Points, in no order, along strands that fork and pass close to each other.
Two points are linked if the straight distance between their rows is under 41.2. Some points are linked to none.
Z446: [ 22  -5  12  17   4 -15 -17  32  -3   4  34  12  15  11   4 -21   1   8
 -13  13]
Z635: [ 13  -2 -12   0  17  -6  11   4  -7 -22   3   1   9  -8  13  17 -12  -7
  16 -24]
Z482: [ 15  -4  -6   7   2   5 -23   8   1  -8 -18  10  24   7  -1   7  -9  12
  25  -4]
Z566: [-16  -4   1  13 -10   2  -5  -8   9 -12 -36   2   0  14  -9 -23  -2  -5
 -12  -2]
Z98: [-26   8  -2  25  -3   7  -8  -3 -12  -2  -4  -5  -2  -2 -20 -21  -2  -2
   1   9]
Z886: [  6   6   5 -19  21  -9  -3  -2 -25  -2  26  -1  -5 -12   0   7 -11   5
  25  -4]
Z254: [-26   4  -6  25  -8  -4  -9   5  10 -10   2 -13  -3  -8   6 -35   2   5
 -25   4]
Z859: [-19   0  -5  -8 -17  12  13  -8  -1  -3  -2 -13 -15   8   6   5   0  -9
 -11 -20]
Z674: [-26  -3   2  14  -3  -8   4   9  -4 -23  -5 -11  -5   1  11 -33   1  16
 -13   2]
Z498: [  5   4  -1  28  11  -5  16   5   4 -25  -5   2  -2  -5   2  -6   4 -18
  -9  -3]
Z246: [ 27  -2   0 -15  13  -7 -11   0  16   3   4   9   0 -15   1  12   0   0
 -18  12]
Z434: [  0 -12   0   1  -4  -4   6  11 -10 -23  -9   2  -3  12  10 -11   2  20
   4   4]
Z991: [  8 -12  14 -10  19 -26  -4  18 -10 -19  10   2  -6  16  16 -28  -5  20
  -2   2]
Z809: [  5  -4  -7   9  10  -6  19   5  -4 -34  -5  -5  -7   5  10   3  -1  -7
   6 -16]
Z85: [  9  -4   3   1  12 -15  -1  14 -26  -6  33   3  -5  -1  -3  -7   0   2
  -2   6]
Z890: [-12  -4   6  -7  -5  -1  15  -9 -10   9 -19  17  -7  -3 -17   7   9   0
   1  11]
Z23: [-13  -1   2  19   7  -2 -15  18  -3  11   9   3   3  -4  -6 -30  17  20
 -20  30]
Z29: [ -9  -1 -12  22 -20  15 -15   0  16  22  -6  -4  -3  -8 -19 -20   6   9
 -33  19]
Z357: [  9  -7  -5 -16 -19  10  -1   4  15  -4   5  -6  -8   8  16   6   3   8
 -26  -3]
Z103: [ -5 -12   3 -18  -4  -8  29  -2  -1   4  -8  -8  -8   4  11  24   6  -8
  13  -8]
Z160: [ -3  12  -7  -3 -22  19 -22 -15  25  12  -7 -19  -7  -2 -12  -8  -9   1
 -23   3]
Z637: [  9  -4  -2  -1 -22  12   2   8 -10   2  -6  14  21   7   2  23  -3  12
  23 -13]
Z358: [-16   0  -5  10  -6   2 -14 -10  21  -6 -26  -1  -4   2 -11 -24   0   4
 -27   9]
Z604: [  0   7  -6  27   3   9 -15  16 -13 -14   9  -9   9  15   2 -22  -3  19
  25  -1]
Z256: [  4  -3   8  23  -1  -7 -20  30  -2  10  24   5   9   6   0 -31  13  12
 -13  25]
Z759: [ 27   5   2  -9 -16  11 -10  -5  21  13  -3  11  21  -8   9  26  -7  -5
   1  -4]
Z668: [ 19  -7  -9  -4  14 -12  -1  10  -2 -12  10   4  10 -18   7  14 -12 -13
   1  -9]
Z104: [ -9  -8   5 -17  -5  -4   7  -7 -21   1  -6   2 -11  -4 -12  -6   0  24
  21  15]
Z422: [ 16  -4   3 -18   2  -8  11   6  -7  16  24   9  17 -24  17  25 -10 -13
   6  -6]
Z206: [ 15  12  10 -14 -19  21  -1 -11  17  12   5   9  13  -1  19  24   0  -1
   6 -14]
Z869: [ 12  -5   5 -33  21 -13  -4   2  -1   1  22  -6   1  -5  27  16 -10  -5
  12 -19]
Z147: [  6   5  -4  -2   3  11 -11  -2  -3 -14 -15   0  11  12  -1   8  -7  16
  32 -14]
Z496: [  5  15  -2  39  18  -2  10   9   9 -11   1   7   5  -8 -13 -15  10 -18
 -12  14]
Z93: [-11  -2   5 -27  12  -7  25  -8 -18  11  13 -15 -18  -2  13  17  -4  -2
  33  -6]
Z47: [ 10   3   6 -15   9  -1 -15  -2 -16   4  12   7   7 -12  -3  11  -7   7
  25   7]
Z582: [ 11   2  -5   9   1  12 -38   6  13  -3   4  -4   6  12   1  -6   1   3
  -3  12]
Z202: [ -4   4  -7  12 -14  20 -23  -5  11   3  -3  -8   3   7  -7  -5  -3  -5
  -9   8]
Z949: [-19  -8  -3 -13  -1  -8  24  -7   4   6  -8 -14 -16   9   2  14   5 -19
  -9 -10]
Z939: [  9   1   8 -31   7   2  -7  -5   2   8  28 -10  -9   3  28  15  -2  -8
  -5 -11]
Z390: [ 13  -5   1  -7  14 -10  -8  -1   6 -13  -4   6   1  -8   4  10  -5  -5
  -2   7]
Z79: [-23  -8  -2 -24  -7  -2  19  -9 -23   7   7 -16 -22   1  -3  -3  -5  21
  21   4]
Z714: [-11 -11   2 -12   8  -9   5  -4 -11  -2 -19  12 -14  -4 -16  -5   8  14
  -3  20]
Z845: [-27   3  -5  -6   3   0   6 -16 -10  -8 -17 -11 -15   2 -10  -9  -5  -3
  10  -3]
Z504: [ -1   8  16 -14  -7   8  18 -22  11  19 -11  13  11   2  21  19   2 -11
  25 -23]
Z826: [ 31   1  -2  -1   4   3 -33   4  18   4  10   6  10  -3   0   5  -8   2
 -12  12]
Z781: [  8   3   6 -11  -3   1  -1   1  -8  14   8  13  19 -16   5  23  -9  -3
  19  -2]
Z742: [ 27   1  -2   2 -18  13  -8  -2  26  -4 -17   5  11   5   2  14  -2  -5
 -10  -4]
Z825: [ -2  -1  10 -19   3  -6  29 -13   0  23  -2   1   8  -8  27  23   1  -9
  35 -14]
Z699: [ 12  -1  -1 -24  24 -15  -5   4 -19  -3  20  -2  12 -12  12  10 -24   2
  26 -18]
Z76: [ 19  -1   0  10  10  -5 -19  17 -15 -14  14   2  16   9   3 -16 -12  22
  29  -3]
Z633: [ 11   5   8   9  26 -15 -25  13  13  -6   9   7   6  -1   2 -29   8   8
 -19  27]
Z705: [ 13 -18   4 -14  11 -16   2  13 -13 -18   7   4  -2  12  14  -5  -5  16
   5  -5]
Z793: [ -8  14 -10  10   6  10  -6 -11   7 -19   4 -13 -14   1   0  -2  -5 -19
 -17  -9]
Z333: [-16  -5   0  12  18 -16  23   2  -1 -17 -13   2 -15  -3  -1 -15  12  -1
 -14   9]
Z813: [  1   5   3   6  12  -2 -10  -1 -20  -3   8   5   2  -6 -16  -3  -1  10
  26  18]
Z822: [-16   8  -6  34 -11  13  -9   7  -8  -8   2 -10   5  13  -5 -21   1   3
   7   1]
Z952: [-17  10   3 -14 -11   7   9 -20  11  24  -5  -2 -12 -10 -14   4   3 -15
 -22   1]
Z832: [  7  -3  -3 -22  11  -9  27  -2 -12  -4  10 -12 -11   2   7  12  -9  15
  38 -17]
Z851: [ -2   6   4 -28   4   3  10 -11  14  10  14 -20 -16   3  32  21   3 -16
  -6 -13]
Z43: [ -3   2   9  -9  -5  -5  25 -12 -10  15 -16  15  -2  -7 -16  17   7 -19
  11   0]
Z188: [  9   8   2  33  17  -6  -4  12  -4  -3   1  10  15 -12 -12 -11   2  -6
  11  14]
Z990: [-31   5   4  23  -1  -6 -15  11  10   4   0  -6   6  -8  -2 -39   7  18
 -22  21]
Z612: [  4  -5   1  -1 -20   4  20   0  -5  -2 -22  13  13  11  -4  20  -3  -2
  20 -21]
Z988: [-15  -5  -3 -14  -5   2  -8  -5  -5   6   7  -6 -16  -5   1  -2   6   5
 -24  10]
Z402: [-14  -6 -10  -1 -23   4 -16 -11  21   2 -13 -10 -11  -5  -4 -16  -5  12
 -36   0]
Z11: [ -6   0  -2   0 -23  14  17   1  -9  -5   6  -3  -3  11   4  17   6  -3
   2 -20]
Z847: [ 20 -13  -2 -35  15 -21  20   8 -16   5  21  -5   0   5  20  12 -17  20
  33 -22]
Z227: [  6  -3  11 -24  10  -9  21  -5  -4  24  18   3   6 -18  31  23  -3 -12
  22  -9]
Z327: [-34   8   0  -1 -12   6  -5 -25  -4  21  -9  -2  -8 -10 -25  -2  -4 -10
 -16   1]
Z39: [ 24  -3  -4 -11  -9   6   2  -2  19 -16  -4  -4  -6   4  13  13   0  -6
 -20 -10]
Z929: [  7  12   7 -20 -12  14 -13 -11  15  15   9  -3  -5  -6   5  13   2  -3
 -12  10]
Z393: [ 10   0  -4  23 -16  12 -11   4  14  26 -12  10   9   4 -26   3  10  -9
  -4  18]
Z780: [ -2  14  12 -11 -17  18   7 -23  11  18  -1   2   3   4  14  16   5 -19
   5 -16]
Z232: [-20 -10  -7  -6  20 -14  23  -1  -8  -2  -1  -6 -26  -7  -8  -1  15   0
 -22   9]
Z680: [ 11  10  -2  15  17  -1 -14   6  18 -12   4   0  -1  -5   0 -18   7   0
 -25  17]
Z140: [ 19  -5  -9  10 -17  14 -12  19  -5  10   7   9  31   3   1  21  -4   8
  24 -12]
Z676: [ 24 -11   2  -7  18 -16 -12  18 -13 -14  14   9  19   4  10 -10 -19  15
  14  -9]
Z167: [  6   5  -7   9 -19  19  -7   1   0  -4   4  -4   4  11  -1  14   2  -3
   0  -7]
Z583: [  7  -2  -5  41  -7   6  -8  11   3  15  -9   7  15   6 -21  -5   8 -11
  15  13]
Z501: [ 12 -13   2   1  14 -20   8  10   3 -16   4  10  -6  -7   7  -9  13   6
 -29  17]
Z495: [ -2  11  -1  28  13   2  -5   2 -16   5   2   7   5 -11 -26  -6   0  -1
  20  21]
Z805: [  5  -5  -5  -8  -6   0  30   2  -2  -3 -12   1   5  11  12  27   1  -6
  21 -31]
Z649: [ -3  12  -8  17   2  14  -6  -5  -1 -20 -21  -3   7  20  -7   0  -8  -6
  24 -23]
Z597: [ 15  -3  -8  33 -13  14  -6  20  -2   9  -5   6  26   6 -13  12  -3  -4
  23  -2]
Z976: [  8   4  -2   5  -8  14 -13  -3  12  24  -3  11   0  -5 -24   9  10   3
 -18  24]
Z53: [ -1   3  -5   6  -1  10  -7  -1  12  21  -3   5  -6 -13 -24  -8  15  12
 -42  19]
Z835: [ -7  10  -5   3   5  15  -9 -16   6 -21 -10 -10  -7  13   1   1  -8 -13
   3 -15]
Z19: [ -1  -4  -3  -7  -1  -5  27  -6  10   7  -5  -1 -13  -5  -3  19  11 -21
 -19   2]
Z120: [ -8  -8   1   8 -11   3  -2   3  -1 -16 -23   3   2  13  -4  -8   2   7
   0   0]
Z459: [-17   6  12 -17 -12  -7  26 -21  -4  23 -18   4  -5   8 -11   6   9 -28
   3 -12]
Z278: [  2  10  -3   5  14   1  -4 -10  14 -12   3  -8 -14  -6  -2  -9   2 -11
 -33  10]
Z509: [-14  -1   5 -17  -3   3   9  -3 -20   5  14 -15 -16   2   3   9   0   4
  14  -6]
Z960: [  9  -2  14  -1  15 -16 -23  15   0 -16  10   5   2  14  12 -31  -3  12
 -12   8]
Z757: [-30   6 -10  21  -9   7 -16 -12  -4  20  -8  -2  -2  -5 -33 -16   3  -2
 -14   9]
Z67: [ -7  -8  -2  -3  10  -4  21  -7   6   6  -5   7 -16 -10 -14   6  15  -6
 -28  10]
Z35: [-25   8   6 -14 -19  -3  16 -23   6  24 -16  -9 -12   4 -13  -2   4 -26
 -15 -16]
Z400: [-26  -5  -1  17  -2  -9  26   2  -2 -24 -18  -8 -13   6  -2 -27   4   5
  -4  -2]

A fork is a point with three links. Follow the links from the first point to the second and name the forks in between, in order.
Z633; Z668: Z705 Z202
Z160; Z832: Z705
Z393; Z604: Z949 Z202 Z705
Z35; Z637: Z705 Z202 Z949
Z120; Z498: Z202
Z886; Z278: Z47 Z202 Z705

Follow the links from the first point to the second, and from the first to the third. Name the last point that the two ways share.
Z140; Z188; Z604: Z202
Z400; Z757; Z29: Z949
Z757; Z635; Z793: Z705
Z813; Z333; Z835: Z202
Z859; Z482; Z327: Z705
Z254; Z422; Z53: Z949

A fork is a point with three links, a tip a point with one. Leave the first point through the second and follow the links. Name the first fork or tip that comes.
Z147; Z649: Z705
Z327; Z952: Z847
Z39; Z742: Z47
Z495; Z188: Z202
Z960; Z633: Z482
Z612; Z637: Z29
Z256; Z23: Z949
Z47; Z781: Z357
